The views of a scene show one set of named points, each view turned or mirrored, and shifted as a whole, with a little noise and some points left out.
In the rows, 100 means zero.

Scene 1
View 1
bisu: [102 106  87 114 103 124 104 110 139  84  86  80  82  61  72 140  76  95
 121 131 102  89 100]
Reme: [110 121 117  71 118 106 143 106  97  81 115  96  78  74  98 127  91  39
 112 125 100 108  77]
bafot: [ 98 100 115  92 110 100 121 100  95 104  90  58  60  59 107 130  73  49
  86 116  92  95  85]
dipas: [118 136 110  69  92 114 112 105  89  90 131  66  80  75  96 136  95  65
 106 106 104 112  71]
nisi: [ 83  94  82  91 102 108 103  93 110  90 110  70  72  83  75 128 105  78
 109 134 116  94  70]
Pivar: [ 83  90  80 107 115 117 120  94 136  84  85  63  55  60  80 140  81  43
 103 132  84  77 100]
vus: [105 108 100  90 105 109 105  96  83 101 107  77  67  80  93 125  84  74
  98 125 109 102  81]
faf: [ 89  85  91 107 113 107 106  91  99 104  82  63  51  68  94 128  72  59
  86 129  95  85  96]
gefa: [103 114 103  85 105 110 122 109 117  82 109  94  90  74  80 129  96  79
 124 132 115 105  75]
fud: [ 97 114 104  67 111 103 137 108 114  72 124 111 101  88  74 121 117  71
 136 143 128 111  56]
veni: [ 82  92  90  84 116 102 128  99 118  78 107 106  86  88  71 120 112  71
 127 151 126  99  65]
Bas: [ 81  63  69 141 127 114  95  90 119 101  52  94  52  71  75 124  59  89
 100 160 104  72 119]
Notud: [107 127 105  79  99 118 130 115 131  73 115  78  91  64  80 142  97  64
 126 118 100 102  76]
nufer: [ 78  84  89  85 118  98 125  90 103  89 102  82  64  83  84 119 103  47
 104 142 111  92  70]
pas: [104 104  71 113 111 133  98  91 111  86  98  79  56  75  77 139  74  69
 104 133  90  85 111]
keban: [109 123 120  66 111 104 145 108 103  80 117  84  80  67 100 130  93  33
 112 118  97 107  71]
Gulaf: [ 92 104  82  88 106 115 110  95 111  81 115  84  75  85  73 130 103  71
 116 137 113  97  78]
Tuk: [104 106  97  83 121 108 123  92  82  87 111 104  67  90  90 119  91  51
 106 140 109 102  83]
Nul: [120 142 103  76 100 126 127 115 124  67 128  95  96  72  77 141  98  69
 133 120 103 109  80]
vafo: [ 86  78  68 114 128 117 106  81 104  91  85  87  45  81  80 126  76  51
  94 149  96  79 108]
puvu: [ 92  94  79 107 109 116 101  95 112  91  93  84  68  78  76 130  83  83
 109 140 108  89  93]
View 2
keban: [111  78 130 102  84 105 112 104  97  88  95  95  84 121  86 128 111 102
 105  89 105 158 103]
Pivar: [ 86  84 152 130 132 138  80 110  88 119 110  90 116 132 103 121  92 106
 107  76 118 120  77]
pas: [100 102 119 132 143 134  72 117  99 123  99  95 106 128 103 103  93  90
 121  81  94 120  66]
bafot: [100  93 142  94 132 124 101 107  99 119  98  92  93 107  93 129  89  92
 124  76 126 155 105]
Bas: [ 89  99 111 130 182 134  56 111  94 138 114  89 139 112 109 120  65 113
 133  95 109  79  86]
bisu: [106 107 112 110 142 128  79  95  93 132 129 104 111 148  95 104  93 116
 108  95  87 131  73]
Notud: [114  90 124 106  95 118 101  94  95 103 119 105  91 149  89 111 113 114
  97  93  87 151  84]
dipas: [129 104 119  92  99 120 112 107 110 104 105 108  68 127  91 108 114  83
 121  86  90 170  90]
puvu: [113 102 115 118 139 134  80 107 103 118 119 102 108 127 106 111  91 100
 127  95  95 107  83]
vafo: [ 95  88 129 138 146 135  72 123  99 113  94  87 118 107 110 121  85  93
 131  83 111  93  83]
nufer: [117  82 137 115 107 128  99 109 104  90 113  97 101 112 109 131  99 100
 129  94 113 102 106]
Nul: [122  93 104 109  87 108 101  97  99  96 112 108  87 151  85 102 119 110
  97  98  69 153  77]
nisi: [127 101 130 109 117 141  95 103 110 104 132 109  95 130 112 115 103  96
 130  95 100 107  91]
veni: [128  83 112 113  97 119  96  97 104  83 129 106 104 130 107 126 105 119
 121 113  90  91 103]
vus: [122 105 114 100 126 124  98 110 112 110 105 103  87 109 100 115  96  86
 136  92 100 136  97]
gefa: [124  93 107 102 105 114  98  95 101 102 121 106  96 137  94 115 105 113
 113 104  84 130  95]
faf: [ 99  97 138 110 148 136  86 114 101 124 103  92 103 107 103 125  83  90
 133  79 123 125  94]
Reme: [112  79 117 106  89 101 106 106 100  88  90  95  88 116  86 127 108 102
 109  92  98 149 103]
View 3
Tuk: [ 97 108 117 109 104  96 111 109 103 108 118  91 129  81  72  78  83 109
  88 109 100  88 114]
veni: [ 85 115  96  86  95  95  96  85 101 104  96 115 117  63  83 106  85 105
  86 112 116 102 109]
vafo: [135 141 115 138 111  86 126  99 114  99 131  95 109  76  71 115  79 115
 120 115  91 100 112]
gefa: [ 95  99 101  83  92  93 106  97  89  88  99 112 122  99  87  98  81  99
  90 110 111  88  93]
Nul: [ 98  82  97  72  89  91 109  99  83  77 105 127 123 106  81  83  62  83
  75 106 101  65  84]
pas: [137 125 103 127 103  82 126 106 102  78 126 109 112  99  71 111  70 102
 120  99  86  86  96]
Pivar: [149 125 110 117  94  88 136  79 107  89 124 101  97  96  75 122  76 100
 112 139  98  84 104]
Notud: [111  88 100  76  83  93 116  87  87  80 103 116 114 110  82  95  73  85
  82 122 108  71  92]
nufer: [108 118 108 106  93  97 114  86 111 111 110  89 111  75  70 101  94 106
  91 123 111  95 127]
bafot: [131 104 125 113  87  97 135 101 100  95 119  64 118 128  77  93 100 105
 105 135 108  85 111]
Gulaf: [105 113  91 100  91  92 107  93 102  91 105 111 113  85  69 102  83  97
  94  98 105  86 112]
fud: [ 71  94  97  67  91  99  93  90  92 102  91 119 126  72  85  87  80  97
  68 111 117  89 104]
bisu: [125 118  95 100  94  82 118  96  89  69 106 121 112 111  94 128  74 101
 121 108 104  94  76]
Reme: [100  90 123  90  96  99 118 101  96 103 117  93 127  92  77  71  76  98
  72 130 102  74 106]
View 4
fud: [ 69 100 105 118  80  94  82  89 129 110  86 105 133  97  84 111 122 142
  96 103  86  68  72]
gefa: [ 73  92 105 115  85  95  98  90 107 102  86 109 124 109  85  86 112 118
 102  98  78  86  82]
bafot: [ 92 108 119  87 101 104 113  95  82  94 114  81  78 136  80  71  98 103
  93 102  58 104  92]
Gulaf: [ 86 113 107 126  79 102  86  96 102 114  79 116 109 108  78  83 120 120
  98 100  72  93  97]
Bas: [ 82 130  96 118  65 107 101 138  40 118  52  96  96 136 109  40 101  86
 129 140  83 119 107]
Tuk: [ 86 108 105 101  73 117  91  95  86 122 109 101  93 109  90 100 121 131
 100 112  72  89  85]
Pivar: [116 114 114 115  99 101  92 127  82 114  81 102  98 134  90  59  91  95
  99 110  71 109 116]
nisi: [ 81 130 113 126  81  99  88  93 102 107  72 107  99 115  72  73 121 114
  95 101  65  97  97]
Nul: [ 84  63 105 120  92  96  96  79 116 105 102 132 137 100  80  94 109 121
  97  81  79  86  87]
nufer: [ 96 132 115 109  85 105  83 110 101 117  88  86  93 118  84  89 115 126
  92 116  71  88  93]
puvu: [ 81 116 104 123  75 104  96 104  78 111  71 112 102 119  87  63 113 103
 109 110  74 105 100]
keban: [ 99  82 117  92 103 102  99  90 113 104 127  95 106 116  81 105 103 127
  86  92  70  81  82]
bisu: [ 77  90 103 127  87  90 106 105  82  98  65 120 126 122  90  52  98  90
 115 101  80 106 100]
veni: [ 77 120 106 122  77  96  78 106 114 116  71 100 123 106  89  96 120 133
 100 114  85  78  83]
faf: [ 94 124 114 101  87 109 105 107  68 106  92  91  74 135  85  60 105  98
 103 113  61 112 102]
dipas: [ 78  86 116 106  92 105 107  61 107  94 119 117  97 110  64  89 118 117
  88  76  55  94  85]
vus: [ 73 110 109 106  77 111 104  81  82 103 101 104  87 117  77  79 122 112
 102  99  62 100  87]
pas: [ 99 100 103 123  77 113  98 106  64 120  85 127  96 120  89  59 108  95
 110 104  69 116 113]
Reme: [ 92  83 112  91  93 106  97  91 104 109 125  96 107 113  87 106 107 129
  93  99  73  82  80]

Which points are out of place in each view (at most two, in the order of its rows)? Write none if all are in place.
view 1: none
view 2: bisu
view 3: Reme
view 4: Pivar
